A landscape with many valleys, sampled at points; each row gives a point and its height.
From any point a ball rolls to the lowest of the 2 points nearest to it. It stops when none of these is lower. Distance is the straight distance between rows; heights are no part of it.
rab (h 422): [144 121 153 102  98 100 119 101 121  56 186 107 137 108  80 149 189 135
 119 154 100 179 130 167 180 150 117 143 130]
gos (h 191): [157 100 141  72 135 122  99 113 132 154 164 122  87 164  82 161  79  99
 143 102 140 123 155 137 116 137 155 106  78]
Busak (h 403): [111  78  78  93 122 184 134 141 162 125 194 107  97  99 135 149 139 140
 102  88 155 144 157 115 130  80 150 100 115]
moru (h 356): [ 89  68 154 131 180  99 126 113 114  86 158 191 103 140 145 138  94 117
 106 187 108 103 155 109 128 129 132 195 163]
pakoz (h 515): [183 163 135 136  86 140 156 153 168 131  78 187 143 127 124  94 104 139
 124 100 153 103 122 145 133 139 112 100  81]
todon (h 393): [103  83 144 151 108 113 107 142 149 128  62 145  90  96  87 156  99 139
 135  56  87 142 117  86  78 150 135 121  71]
rem (h 397): [113  81 137  81 107 148 134 155 159  75 189 160  85  90  90 143 134 123
  90 143  95 156 130 134 176 118 156 140 130]
filu (h 238): [114 111 126 159 140 155  66 184 194 139  93 140 104  94 124 138 110 160
 152 100 119 143 106  81  92 122 131 121 126]
nid (h 402): [ 90  96 121  87 119 126 115 163 131 144 155 173 129 143 119  78 142 109
  82 147 107 117 142 118 115 108 173  69 167]
mune (h 197): [ 77 132 122 134 122 130 144 116 173 143 166 143 161 109 121  73 157 172
 101 101 128  99  99 122 152  83 139  49 154]
gar (h 436): [160 125 102 184 149 149 127 133 161 153 120 163 134 147 107 184 148 104
 154 113 193 180 184 101 115 170 104 148 132]
kebi (h 139): [123 162 148 184 152 115 162 121 135 113  99 133 123 125 101 178 160 100
 138 120 140 186 134  75 147 129 115 207 168]
deku (h 628): [137 134  94  83 183 110  88 154 105 115 153 106 126 111 156 114  58 130
 118 148 110  98 118 132 111 111 166 107  95]
sizer (h 496): [121 122  86 118 173 130 102 158 177 149 160 160 183 134 176 112 151 155
 116  98 182 124 142 145  86 119 148  58 147]
lafi (h 209): [165 177 128  97 119 171 114 138 125 175 100 168 150 129 150 121 141 153
 149  87 167 151  98 163  84 124  87  66 127]
Rap (h 706): [ 78  86 161 114 191 177 129 115 139 152 123 127  89 120  95 147  81 142
 164 103 101 111 155 107 133 121 132 174 131]
Bopi (h 358): [179 161  97 103 109 157 167 164 136 164 104 145 127 166 111  96  64 119
 146 146 111  95 139 156 119  75 135 148 152]
didug (h 218): [164 127 141 139  99 137 105  51 115 117 159  83 183 119 135 129 155 113
 133 142 174 111 107 131 231 142  82  98  79]
Tob (h 291): [103 190 119 150 123 100 121  72 123  81 166 158 130 145 108 101 157 122
 102 155 134  81 156 119 107  83 123 164 142]
Surid (h 682): [ 64  53 142 122 176 100  92 168 142 133 108  90 117 104 150 189 119 139
 132 119 171 139  93 121 111 135 145 171 167]
Rumef (h 162): [151 163 137 156 150 116 152 100 143  90 142  80 144 121  94 181 157  85
 132 155 130 156 132 119 181 126 104 181 151]
rovi (h 178): [135 186 136 126 116  95 154 158  90 160  88 130 140 172 104 131 158  75
 111 141 166 164 102 130 175 178 128 125 143]
nepu (h 539): [139 158 110 102 124  80 121 155 114 113 144 109 151 126 132  95 128 138
 125 131 119 117  92 167  92 110 129  88 144]
bebor (h 552): [165 143 147 180 121 106 102  73  93 103 111 117 139 115 102 109 106 157
 168 124 108 139  82 108 117 106 108  62 125]
Gukun (h 411): [149  94 154  89 120 145 112 130 167  75 186 122 113 117  77 142 141 127
 142 181  87 140 147 149 188 140 129 146 152]
nof (h 349): [120 138 170  83 119  97 126 133 114  92 115 139 102 105 153 105 133 152
 106 121  70 127 117 140 129 198 151 128  58]
dil (h 304): [ 77  63 141  73 135 106 157 191 137 129 124 111 149 100 116 168 102 135
 118  50 121 130 120 172  52 129 154 107 117]
muf (h 642): [102  38 152  87 134 148 140 174 109 147 120  98 100 150 146 175 104  85
 146 186 111 141 136 130 110 135 121 185 200]
Getik (h 382): [110 125 139 107 133 100  98 139  97 138 101 177  80 127 149 146 110 122
 111 121 116 153 124 103 130 160 160 163  98]
Vukov (h 442): [128 152 101 129 100 148 164 132 115 179 114 192 107 142 162 170 126 160
 123 107 106 175 118 121  81 105 104 210 131]
zos (h 334): [117 146 104 125 127 163 177 113 116 176 119 146 104 156 154 114  83 128
 113 125 110 108 119  97 177  98 145 181  87]
ker (h 341): [ 90 103 123 141 148 112 171  98  90 106 146 167 114 158 104 111 100 111
  99 173 103  86 175  87 139  95 149 167 150]
kasu (h 252): [ 97 137 120 146 126 119 180 169  83 209  75 195 123 157 156 132 107 116
 124 139  90 146 110 111 147 137 136 185 134]
von (h 350): [123 166 118 179 162  81 172 191  84  87 111 171 153  81 103  73 125 148
  92 133  85 117 135 143 133 139 118 134 123]
gasum (h 267): [115 120 133 167  75 103 161 167 153 103 111 101 165 121 143 110 210 144
 104 134 150 125 109 160 142 176 115  80 137]
Zap (h 92): [128 109 152 165 136 173 136 142 170 141 117 110 136 130 115 177 169 113
 159 123 134 182 127  92 151 113 125 156 172]
fikes (h 359): [134 161 133 155 103 102 153 162 102 113  73 139 118 130  97 146 112 126
 136 108  91 152 100 126  95 128 128 163 111]
puduk (h 121): [134 199 110  94 141 120 142 133  96 161 142 171 136 190 128 128 119 113
 132 109 151 135 107 158 136 105 138 146 117]
kaga (h 465): [114 105  87 104 188 142 141 163 162 135 163 146 161 128 149 130  90 164
 126 100 140  99 138 158  87  72 143 103 146]
ril (h 660): [106  57 146  90 142 124 141 142 116 126 162 137 123 165 142 161 123 116
 132 174 106 140 126 150 114 136 150 142 168]
gasut (h 150): [145 190 150 101 116 125 135 125 102 169 115 157 140 179 116 122 146 124
 141 130 175 140  74 158 160 135 110  96 142]
Mozi (h 250): [200 136 148 105  75 187 115  91 106 189 109 153 136 145 159 110 137 156
 165 114 173 144 109 138 105 100  74  47 144]
tago (h 231): [189 132 110 118  70 164 128 136 157 187 109 158 113 177 142 165  86 110
 173 141 108 180 109 126 133 114 117 168 121]
kor (h 698): [113 111 158 119 193 152 116 133 135  97 125 110  95  71  77 136 102 145
 155 129  80 140 139 121 141 136 122 146 128]
meviz (h 236): [130 118 124 166  92 107 135 153 152  76  85 117 136  86 176  99 185 134
 101 166 125 108 140 113 135 187 130 127 125]
Pur (h 251): [ 81 164 138 111 117  89 143 131  74  91 125  94 124 102 105  96 159 116
  85 165  67  98 117 155 126 146 123 132 142]
Nerot (h 695): [ 92  75 142 149 143  88 122 140 144  87 112 104 122 112 177 198 112 177
 136 141 135 128  79 125 107 128 147 201 141]
Zov (h 253): [184 120 147 139 113 168  77 123 204 116 154  81 141 127 157 160 136 135
 181 127 203 139 117 119 187 122 104 124 121]
kufi (h 335): [132 160 133 107  82 107 118  94  88  98 135 155 106 130 190  95 161 128
  94 160  92 141 116 129 142 172 163 137  84]
tur (h 271): [ 93 201 129 103 111 127 123  65 107 140 148 116 138 153 128  87 173 140
  99 144 137  90  87 147 193 104  98 121 144]
Kef (h 400): [146  97 110 107  86 185 136 155 145 204 134 176 125 147  83 129  90 126
 147 101  96 153 123 120  91  80 131 113 149]
Futud (h 318): [103 116 121 102 130  89 101  86 129  70 151 145  73 100 170 156 111 163
  82 110 109 126 139 110  80 105 152 178 102]
komum (h 308): [ 83  83 127  91 122 160 182 147 114 180 119 135 129 161 173 127  74 133
 113 113  96  99 121 127 131 113 179 158  94]
Nes (h 409): [149  91 103 180  97 138 123 136 177 157 119 151 126 138 110 179 127 113
 161  89 177 151 140  94  90 113 117 122 121]
Fisu (h 159): [173 156 132 111 134 129  95 107 131 171  99 156 143 163 183 148 125 145
 147 110 210 122 111 157 113 167  92  95 104]
kos (h 294): [114 136 118 159 126 174 106 176 175 167  96 149 129 100 141 127 110 177
 156  53 137 162  80 108 112 101 126  88  95]
tuz (h 282): [203 121 186 142  72 159 115  67 113 151  83 173 126 150 145 123 149 111
 161 141 156 122 126 113 134 131  76  76 133]
bagi (h 166): [143 139 102 126 119 110 101 109 122 155 122  79 127 141 152 148 120 111
 131  92 208 130 100  97 164 131 134  91  65]
zuz (h 404): [125  65 123 120 186 125 155 168 142 150 150 211 157 153 101 154  88 111
 120 125 135 119 174 149  89 159 140 135 131]
dafu (h 280): [ 81 111 132  84 123 136 182 160  57 194 102 159 107 160 174 124  68 129
 122 125  64 136  99 135 121 105 150 183 124]
ked (h 128): [120 152 132 117 131 187 198  95 139 188 119 154 170 158 179  99 125 184
 129  80 138  94 133 156 113 111 133 115 112]
Kof (h 196): [ 96 137 102 180 151  81 124 111 125 113 137 109 169 107  65  81 149 112
 116 154 126  81 127 117 147  98 102  86 175]
gumez (h 619): [ 93  32 176  96 150 155  76 164 124 142 103  89  77  93 138 172 114  98
 150 154 120 179 132  89 104 132 133 170 203]
vovan (h 141): [136 204 142  86 123 130  87  91 131 113 108 138  92 140 157 116 127 147
 141 145 100 118 113 126  98 116 119 155 129]
pero (h 679): [ 91 155 123  66 138 146 138 157 105 113 156 123  96 139 120 106 105 123
 121 185  80  98 122 150 141  77 135 165 192]
Fod (h 415): [124  98 140 102 111 172 124 143 149 159 141 206  99 124  93 133  99 149
 135  87  79 182 116 115 115 100 133 136 104]
nubad (h 391): [117 126 134  81 125 155 101 112 163 162 140 185  92 136 117 166 149 165
 137 105 101 191 130 126  76 124 129 151 132]
Pava (h 255): [ 78 112 142  57 109 142 136 138 197 118 155  93 138  95 129 102 175 148
 103 111  98  87 154 178 105 118 119  59 144]
Vapi (h 383): [106 142 143  93 145 110 102 113 133 142 138 167 129 144 132 104 157 128
 105 125 115 118 130 122 119 156 153  93 136]
rusig (h 617): [140 120 102  85 134 101 132 145  67 124 146 137 117 130 136 123  50 119
 108 106  85 109 128 148  84 125 166 137  64]
bib (h 477): [ 85 138 127 110  96 120 137 135 108  87 101 120  83  88 153 154 137 165
 113  95  70 170  88 127  73  93 124 167 142]
Fuv (h 215): [ 76 127  91 150 160  74 129 128  96  97 171 104 185 106 104  98 131 138
  77 167  99  64 123 164 137 117 128  97 134]
Bafe (h 281): [102 205 103 139 110  94 118  55  99 108 170 156 138 171 118 105 179 136
  95 133 139 105  97 109 154  54 127 131 147]
felib (h 498): [171 117 126 132  51 147 181 196 176 132  99 130 154 134 123 121 136 133
 129  96 179 122 127 162 138 150 136  98 113]
rutak (h 292): [ 39  83 151  68 146 160 112 152 177 132 162  81 130  98 145  96 133 150
 112  83 113  83 149 129  92  90 137  71 144]
lezi (h 326): [199 194 117 158 108 122 148 132  70 126 128 153 160 119 102  46 110 136
 131 145 109 102 142 178 113 103 119 130 156]
gukon (h 195): [142 142 130 165 120 125 103  92 136 120 127  58 162 110 126 155 127 136
 140  82 188 112  90 122 197 125  92  80  73]
vufu (h 330): [108 119 137 126 130 113 162  99 128 130 150 168 135 162  76  85  90 143
 117 141  90  59 136 126 137  83 157 118 126]
Rapo (h 262): [174 122 124 139 133 173 157  95  99 176 168 143 175 168 140  96 134 140
 163 164 162 141 122 152 182 129 112  83 151]
Duzur (h 566): [121  80 108 135 102 116 138 143 135 134 124 109 101 138 112 130 102  89
 102 108 147 104 138  87 140 143 164 120  91]
laru (h 419): [150 134 127 111  99 164 109 109 133 153 106 158  97 121 188 171 154 157
 137 119 108 197 117 122  87 148 115 184 142]
Nima (h 666): [ 88  54 148 113 179  79  83 139 147 134 132  58 122  98 158 165  88 177
 154 117 142 108 104 133  98 151 168 125 111]
vire (h 305): [185 146 114 202 101  93 148  93  88 126 117 212 153 142 115  88  88 146
 121 100 133 119 132 126 114 114 127  96  90]
rupup (h 174): [129 135  98 189 160 138 122 137 132 110 121 120 152 106  65  94 135 140
 144 148 128 137 131  89 123  99 110  76 195]
rumim (h 546): [167 141  83 183 128 100 138 115 124 141 110 163 156 153 117  99 117  92
 113 146 179  82 139  96 160 130 136  99 115]
Tud (h 366): [ 84  73 169  73 155 144 115 129 157 143 125 159  74  89  91 184 127 164
 134  84 117 184 132 131  97 142 126 184 139]
Fepod (h 216): [171  94 126 140 116 124  79 124 198  86 183  78 159 121 115 179 134 105
 160 161 146 144 106 121 189 111 132 133 134]
bopel (h 371): [ 98 101  96 143 120 107 148 165 108 151 103 177  94 141 150 173  91  92
  86 106 136 160 105  78 138 117 168 179 105]
kete (h 609): [144 138  94 123 140 118 165 105  66 100 169 117 105 138 132 118  77 103
 102 134 105 108 164 147 129 124 149 152  70]
kan (h 155): [184 113 160 115 146 133  92  70 154 139 150 109 105 147 104 171  83 111
 176 126 155 156 153 120 153 147 135 142  85]
leren (h 302): [186 130 160 144  67 139 143  84 109 137 106 166 122 157 146 113 160 102
 132 169 122 162 147 118 151 174 115 129 135]
kubu (h 564): [151 116 147 142 130 108  84 109 113 114 108  85 115 116 124 156 124 133
 173 136 109 177  85 102 112 121 136 110 145]
Vuvu (h 381): [ 71  99 142  64 123 132 128 172 133  98 136 152  78  93 123 121 133 103
  68 115 104 135 124 118 140 143 151 142 149]
nal (h 690): [106  95 129 110 202 138 111 150  91  91 129 110  78  56  68 143 108 122
 124 104 104 147 170 122  81 135 110 139 161]
zugip (h 184): [143 106 141 151 175 108 110 107 163  71 155 101 136  97 104 173 140 134
 148 151 137 166 126 113 161 140 124 168 152]
noru (h 266): [170 132  89 166  82 125 172 125  85 130 153 184 129 147 133  97 119 129
 105 145 119 145 141 126 138  84 157 156 142]
vuf (h 432): [151 107  95 130 161 145 153 160 163 121 156 180 126 145  96 151 148  95
 116 123 170 133 187 137 107 167 126 134 138]
labe (h 684): [ 69 125 140  68 123 141 116 119 168  93 152  87  94 128 122 124 150 121
  95 183 100  99 136 138 135  91 128 169 178]
birul (h 118): [171 194 163 111  77 129 105  71 160  65 111 113 111 141 136 141 162 108
 133 157 126 120 122 126 125 105  98 161 134]
lazov (h 143): [103 157 128 156 153 179 152 133 163 139 116  99 135 118  87 115 163 128
 155 135 141 125 128 109 143 111  98 127 190]
Bir (h 284): [144 193 132 140 144  72  71  88 140  87 108  68 165  84 153 140 178 125
 135 131 194 120  83 152 172 162  59 104 111]
zarig (h 297): [ 50  70 155  75 160 169 106 178 114 160 136  83 108  86 136 106 100 140
 124  68 106 132 126 120  96 120 157  80 127]
Misug (h 647): [ 86  75 119 101 203  93  79 169 108 147 126 105 127 124 155 147  63 129
 132 117 126 109 106 119  82 123 160 113 124]
Vebe (h 333): [ 53 137 152 107 154  82 113 106 132 100 114 181  82 129 137 138 131 145
  87  92 132  88 137 109  81 121 151 183 120]
Pizis (h 702): [137 179 143  95  91 141 120  99 189  90 148 129 137  92 142  75 182 165
 110 128 128  93 124 175 169 130  64  79 117]
Faz (h 365): [107 168 129 118 177 120 115 145 126 129 116 152 131 107 119  88 195 123
  93 122 146 144 152 135 127 199 126  78 141]
kufod (h 527): [182 145 137 194 101 115 120 136 136 129  50 147 139 117 121  94  92 116
 146 117 123  91 111  99 128 142 115  74  79]
tifo (h 41): [148  97 145 141 102 139  96 176 148 139 123  69 166 157 132 103 129  98
 173 146 171  91 148 146 126 162 123  49 132]
led (h 364): [112 128 131  79 113 126 128 162 114 102 114 163  67  85 141 117 105 121
  78  94  80 149 125 127 137 150 154 155  71]
norug (h 453): [168  80  90 119 108 177 133 178 123 153 172 128 140 109 156  99 111 128
 115 128 125 142 155 127 135 120 167  82 104]
pel (h 342): [ 81 129 100 119 195 126 144 158  83 147 113 109 139  90 158  99 176 134
  85 103 137 130 151 137 124 192 142  94 122]
vepi (h 346): [164 153 109 155 105 144 162 132 136 131 127 165 126 111 143 130 171 118
 101  94 178 155 137 121 176 194 133 123  79]
potar (h 590): [123  58 156 132 148 166  67 145 142 134 119  73 117 103 143 164 110 146
 194 144 107 163 125 102 102 109 132 135 163]
geris (h 324): [160 120 136 147  94 157 143 148 140 156 102 146 128 138 138 123 152  85
 144 138 145 177 137 106 190 190 126 133 104]
zolad (h 165): [153 220 153 123 122 135 122  80  78 149  97 151 110 155 155 117 155 132
 146 128 139 144 106 128 127 139 100 132 123]
Pumug (h 198): [128 158  76 136 111 101 121 125 106 142  92  98 110 135 181 133 144 109
 108 122 165 145  94  81 134 123 148 128 108]
rafur (h 315): [170 183 108 156 153 135 156 110  87 110 147 159 151 161  87  92 129 140
 149 151 127 120 166 166  84 113  93 127 172]
Sadi (h 239): [179 145 155 127 130 160 116  66 113 139 140 124 169 140 135 115 166 129
 159 179 157 123 111 148 199 162  88  91 141]
gofuv (h 345): [135 112  64 117 137 157 117 107 112 197 142 178 115 149 154 145 110 105
 120 118 129 139 175  96  63 107 128 143 127]
piruv (h 225): [137 121 130  73 105  72 109 133 128 104 148 122  96 155  59 177 120  82
 129 107 138 140 135 142  85 126 147 104 115]
keza (h 233): [ 66 110 109 105 160  44 103 137  89  68 145  80 143  98 115 119 149 127
  74 153 113  82 141 165 116 150 119 123 135]
Kaba (h 242): [ 98 139 142 140 126 113  77  65 124 106 146 127 167 106 141 109 167 137
  92 187  86 132 104 103 236 144 117 154 110]
ganav (h 347): [124  84 126 154 110 136 123 160 166 114 142  76 138 107  87 112 184 108
 150 105 156 134 158 135  90 124 106  47 172]
Galim (h 208): [117  96 128 154 114 149 145 179 155  93  72  83 124  85 161 103 125 133
 116 172  90  88 150 123 112 173 121 132 133]
Bugak (h 433): [ 93  83  80 120 166 181 136 188 185 130 187 140 138 102 142 131 118 159
 125 101 144 135 132 123 147  95 164 111 134]
lotu (h 360): [ 70 135 180 107 133 105 134 122 125  65 136 163  69 141 107 174 124 134
 118 132 103 131 133 132  88  91 125 239 159]
getub (h 672): [111 135 155  93 148 120 152 137 115 130 164 117 135 174  97 141 118 117
 124 170  96  99 115 158 160 118 138 145 164]
mafa (h 592): [144  73 120 109 168 109  98 116 134 127 152 107  99 118 156 162  69  91
 133 173 148 108 184  98 144 154 157 189 103]
nitik (h 378): [158  95 139 167  95 134 126 156 162 127 101 137 140 148  71 137 144 114
 176 128 147 143 141 130  76 131 105  87 166]
Lota (h 424): [136  87 135  78  80 173 136 160 160 162 172 174 130 149 137  72 119 111
 102 142 109 123 139 132 149 106 185  82 129]
taves (h 317): [127  86 144 181 127 180 110 142 156 116 142  57 122  95  72 120 151 116
 171  93 161 149 183 105 135 141 106 100 138]
doz (h 455): [113  77 142 136 132 164 144 135 131 137 204  81 165 126 119 126 169 152
 151 113 154 146 132 161 199 170 135  96 110]
zivuv (h 288): [144 116 176 151 123 173  77 120 181 106 163  28 134  90 109 142 160 133
 188 104 175 146 152 124 169 134  93 107 124]
veke (h 204): [116 154 138 165 141  88 176 145  77 144  93 122 142 163 137 148 145  93
 132 153 129 150 121 132 163 181 139 172 115]
vuko (h 268): [130 188 113 155 120 111 118  89 156  90 116  89 173  86 183 111 199 154
 113 155 147 110  93 151 173 147  68 137 125]
tunir (h 320): [162 122 111 138 140 129 142 112  96 151 111 154 116 168 124 135  92 101
 142 153 107 112 174 118  82 123 116 153 128]
rumel (h 555): [137 124  90 171 122 126 144  79 128 143 126 127 106 158 115 129 119  80
 108 120 183 107 177  65 149 117 142 125 105]
nitig (h 723): [164 121 142 107 132 114 101 121 151 112 145  60 130 139 158 175 122 106
 149 180 146 125 138 142 185 180 134 174 101]
rodu (h 708): [153 164 113 108 114 147 148 125 138  86 176 133 150 112 133 104 162 154
 106 120 129 135 129 184 167 137 113 110 106]
sodev (h 696): [120 158 159 113 114 133  96  97 186  94 112 107 124 122 123  91 156 145
 138 149 109  67 135 137 116 122  90  77 138]
ved (h 374): [ 87 102 135 101 134 116 156 115 125 109 132 161  80 164 132 186 105 125
 108 111 129 117 166 154  53 119 114 242 145]
gamaz (h 287): [134 150  95 119 163 167 155 133 120 156 131  78 138 140 130 109 152 103
 116 138 168  99 169 140 143 161 118 112 140]
faf (h 303): [ 99 150 109 127 142 107 113  91 104  64 161 145 102 128 159 137 127 147
 104 148 114 102 166 125  55  83 138 194 152]
Setul (h 192): [176 134 122 108  95 169 109  90 127 188 117 119 112 190 155 149  78 130
 184 135 113 135  97 115 114  69 119 142 135]
Dad (h 299): [125 181 112 163 142  47  90 109 148  72 127  67 157 120 122 164 148 115
 122 130 183 106 100 141 153 139 105 133  98]
Zudo (h 716): [146 162 126 100 134 141 135 152 156  96 134 109 120 110 151 140 151 126
 119 157 127 123 145 160 162 178 118 167 117]
Mugo (h 731): [183 133 169 123 113  99 142 107 111 100 117  68 131 142 178 164 113  90
 167 197 107 149 125 137 150 151 134 220 118]
nev (h 540): [175 134 153 192 102 140  99 128 114 138  72  92 159 101 126 101 105 134
 186 123 143 129  92 102 144 116 104  52 116]
pefe (h 537): [175 165 118 208 104 102 129 135 133 107  68 104 161 126 101 116  97  92
 133 145 153  93 111  88 172 134 112 126 112]
lero (h 293): [192 133 100 149 137 170 178 120  85 192 141 151 171 141 134 113 122 159
 160 121 146 153 135 163 125 104 117 123 155]
mus (h 497): [ 93 199 152 107 126 120 121  82 107 101 109  87 117 110 116  81 151 164
 118 107  78  98  72 152 131  99 105  91 112]
Lun (h 314): [ 73 140 114 132 149 120 139 133 117 167 122  70 164 126 154  99 190 121
 101 100 179  94 146 143 131 173 115  71 136]
bemat (h 691): [112 122 142 120 105 118 114  94 161  86 130  75 115 126 100 117 163 128
 128 191  94  83 144 113 110 100 107 108 189]
Tomik (h 290): [203 114  55 169 119 135 192 123  73 161 168 178 160 148 112 123 101 149
 123 120 124 161 173 150 107 106 141 135 145]
dos (h 98): [169 195 174 136  93 135 133 101 167  87 104 150 119 164 123 137 147  76
 144 174 107 145 144  97 122  98 103 205 165]
Gom (h 319): [152 131 139 116  63 105 129  96  85 102 145 133 130 132 155 118 201 101
 113 174 113 172 126 112 163 176 132 116 135]
Zomem (h 344): [161 184 115 149 105 125 158 146 128 141  94 140 132 167 142 112  70 136
 148 149 111  91  93 142 138  63 128 192 129]
pife (h 247): [ 99  80 155  96 107 140 116 168 122 152 121  95 127 108 132 125 126 137
 131  75 110 142 124 141  58 146 152  54 112]
Lav (h 478): [148  93 132 162  84 159 161 148 153 145 152 106 157 130 135 118 149 147
 132 106 162 148 103 135 181 139 141  98 129]
soki (h 579): [110  74 126 140 153 104 110 134 114 141 109 106 109 139 128 134  53  70
 130 162 126  84 151  81 164 141 171 154  98]
sedif (h 108): [154 118 129 120 115 139 108 129 154 155 124 119 149 161 161 118 127 126
 142 111 171  89 125 139 101 145 129  59 108]
vil (h 223): [ 96 152 124  97 142 140 139 103 191 125 173 148 155  95 141  77 171 175
 115 116 100 100 133 175 103  82 109  57 169]
ton (h 376): [103  78 148 110 185 100 116 140 153 106 137 178 122 129 111 143  81 135
 123 139 110  81 150 131  98 144 141 136 140]
Visu (h 332): [140 179 114 144 103  93 135 122 123 106 113 119 135 175 131 142  97  99
 127 160 145  95  97 102 140  82 138 169 135]
kub (h 321): [153 143 111 155 160 105 147  98 104  99 152 178 151 138  92  90  79 138
 111 129 114  87 147 128 110 109 144  94  95]
Lifa (h 227): [141 168 132 184  86  99 195 148  77 160  61 172 138 154 171 118 139 107
 123 135 117 150 110 115 146 171 136 185 115]
buf (h 306): [102  98 122 104 130  67 121 196 174  85 120 103 118 100 115 184 138 140
 130  78 146 152 104 167  74 133 127 108 121]
mul (h 377): [168 115 104 150 129 176 177 158 107 188 134 167 129 150  67 110  65 115
 155 133  99 146 141 129 135  77 123 151 152]
Sazel (h 169): [101  89 156 164 143 159 118 169 145 117  98  30 149  99 128 108 135 117
 153 177 107  77 145 117 145 169 111 126 143]
Kenol (h 373): [115  93  84  95 135 173 116 105 163 162 152 153  92 127 160 133 146 111
 102 104 154 145 186  91 106 115 159 129 122]
nife (h 206): [129 129 174 150 177  79  64  96 166  96 134 100 157  86 121 149 162 135
 147 176 135 147 116 122 189 180 125 145 127]
som (h 678): [123  82 102  98 163 142 123 179  77 134 133 133  99 101  74 153  86  94
 135 125  95 182 130 142  68 114 118 130 156]
sekez (h 435): [169  98 154 112 115 137 130  82 125 102 194  82 140 120 113 161 176 143
 151 135 132 171 130 176 170 164 124 103 108]
Pumar (h 124): [108 191 109  94 185 124 145 108 100 156 136 134 155 149 141 106 115 156
 117 100 143 114 127 159 100 116 144 115 102]
Dav (h 351): [ 89 136 108 143 126 129 165 129 115 190  88 172 104 145 128 128  99 116
  94  80 129 126 120  77 141 123 177 151  77]
gek (h 177): [ 91  75 133 147 143 126  83 188 180 128 110  92 122 105 124 135 105 123
 132  72 154 110 150 103  92 129 142  94 111]
taz (h 224): [175 175  87 142  66 113 111 126  87 138 123 147 127 143 181 127 118 107
 117 129 145 173  85  98 154  97 149 142 117]
Zibad (h 300): [141 182 138 134 145 108 147 104  76 135 108 124 120 184  84 107 132  84
 137 171 119 116 166 129  99 127 122 133 160]
Rimur (h 460): [106 131  83 139 129 154 136 114 104 140 115 148  97  94 151 146 123 154
 100  92 103 165 112  94  94  91 142 167 119]
Did (h 226): [ 99 119 179 148 181 107  93  80 126 132 150 128 142  99 136 138 147 142
 134 175  97 149 123 101 231 184 153 180 109]
bub (h 263): [121  92 163 104 111  79 115 158 153 100 152  83 118 143  70 193 153 122
 144 118 148 148  99 174 102 141 138  95 160]
Bag (h 114): [135 107 153 171 141 139  96 174 129 148 114  11 164 141 122 120 137  87
 162 152 167 101 142 126 156 189 100 109 143]
Vigag (h 489): [ 97 155 157  97 101  99 133  89 100  99 104  88  88 126 133 114 156 168
 116 114  70 139  91 139  76  97 133 110 137]
sabi (h 316): [123 155 126 150 144  78 104 115 141 101  95  74 119 145 119 165 115 112
 136 129 161  87 105 104 115 131 135 161 101]
lunu (h 264): [150 151 135 121 168 161 102 127 126 148 142 111 168 152 127  94 144 105
 136 198 148  87 157 160 175 192  98  94 142]
Botir (h 107): [164  82 132 123 150 152  89  85 108 176 141 141 109 146 128 164  62 128
 182 124  89 167 152  98 129 139 133 150  69]
Foso (h 523): [129 129 100 139 149  94 134 165 171  93 161 126 174  99 168 110 144 162
 120 122 148 115 120 178 105 122 120  66 129]
tosod (h 254): [ 95 157 128 179 104  99 117  48 105  95 143 105 191 103 166  95 209 141
  86 184 113 106 107 133 201 132  82 129 140]
vosup (h 79): [140 177  98 113 164 165 151  90 113 174 123 174 163 144 191 118 136 182
 110  79 146 119 153 164  57 133 107 134 111]
lefe (h 662): [124  65 127 115 120 129 145 202  78 147  85 115 102 124 104 155  88  61
 131 150 103 166 138 126  84 132 113 149 197]
Poz (h 295): [132 157 148 148  99 114 171 145 143  91  95 129 148 109 105 119 206 153
 126  95 134 155 105 175 108 154  95  77 134]
tegav (h 375): [116 157 153 150 114 137 143 141 158 121  53 120  82 104  77 135 115 127
 137  68 101 124 118 106 134 149 129 136  85]
kozup (h 337): [159 206 113 205 119 104 159 166  66 108 113 197 161 104 112  61 100 151
 117 102  97 126 131 166 104 102 132 163 140]
Tufe (h 283): [145 155 126 152 152 109 133 119  87 106 130  84 148 140  84 106 160  99
 137 190 114 100 164 143 144 174  90 110 149]
mudo (h 248): [173 155  56 141  65 133 173 128  91 150 129 175 107 136 147 122 127 114
  91  98 160 175 128 102 137  88 154 151  96]
Koluk (h 289): [135 136 115 188  98 114 141  94 100 143 122 208 139 136 111  97 149 157
 121  96 129 152 109  98 108  88 141  90 139]
vuzap (h 261): [ 94 188 123  88 120 109 128 106  89 110 149 129 151 138 120  58 139 133
  84 171  79  75 110 169 164 120 126 130 123]
mib (h 336): [141 128 127 187  96 154 146 157 130 154  51 143 143 113 114 133 121 160
 155  96 119 166  83 109 102 121 116 113 110]
Melo (h 156): [152 122 132 143 125 190 121  55 106 185 112 119 108 160 128 155  96 125
 187 124 112 150 142  84 121 109 114 145 120]
foz (h 119): [117 129 112 160 123 124  90 156 172 137 126  73 119 107 153 129 105 131
 139  60 181 115 108  92 120 103 144  82  72]
lami (h 348): [ 52 117 158 102 184 107 122 111 135  95 111 160  69  95 107 176 132 150
 110  88 134 141 139 121  91 112 124 201 173]
Tif (h 167): [113 146 125 136 129 146 180 130 137 167 140 141 192 125 155  54 133 171
 109  87 148  77 108 165 151 110 144  65 118]
Buvo (h 602): [136 122 112 118 155 105 123  88  80 112 172 115 105 143 182 150  87 129
 127 157 123 108 165 132 117 123 158 202  89]

For each start below, name the point where the ball stops.
Surid: kufod
Bopi: Zap
Nerot: kufod
bopel: puduk

Call two points neighbours if one is among the 2 nearest of the other. Go from one point of each pair to the other, from neighbour to neighbour, staying as low as possible. Name the highest point that can't be avoided.
pife and leren: Getik
vosup and dos: zolad
Botir and puduk: buf
pife and puduk: zarig
puduk and vosup: Pumar
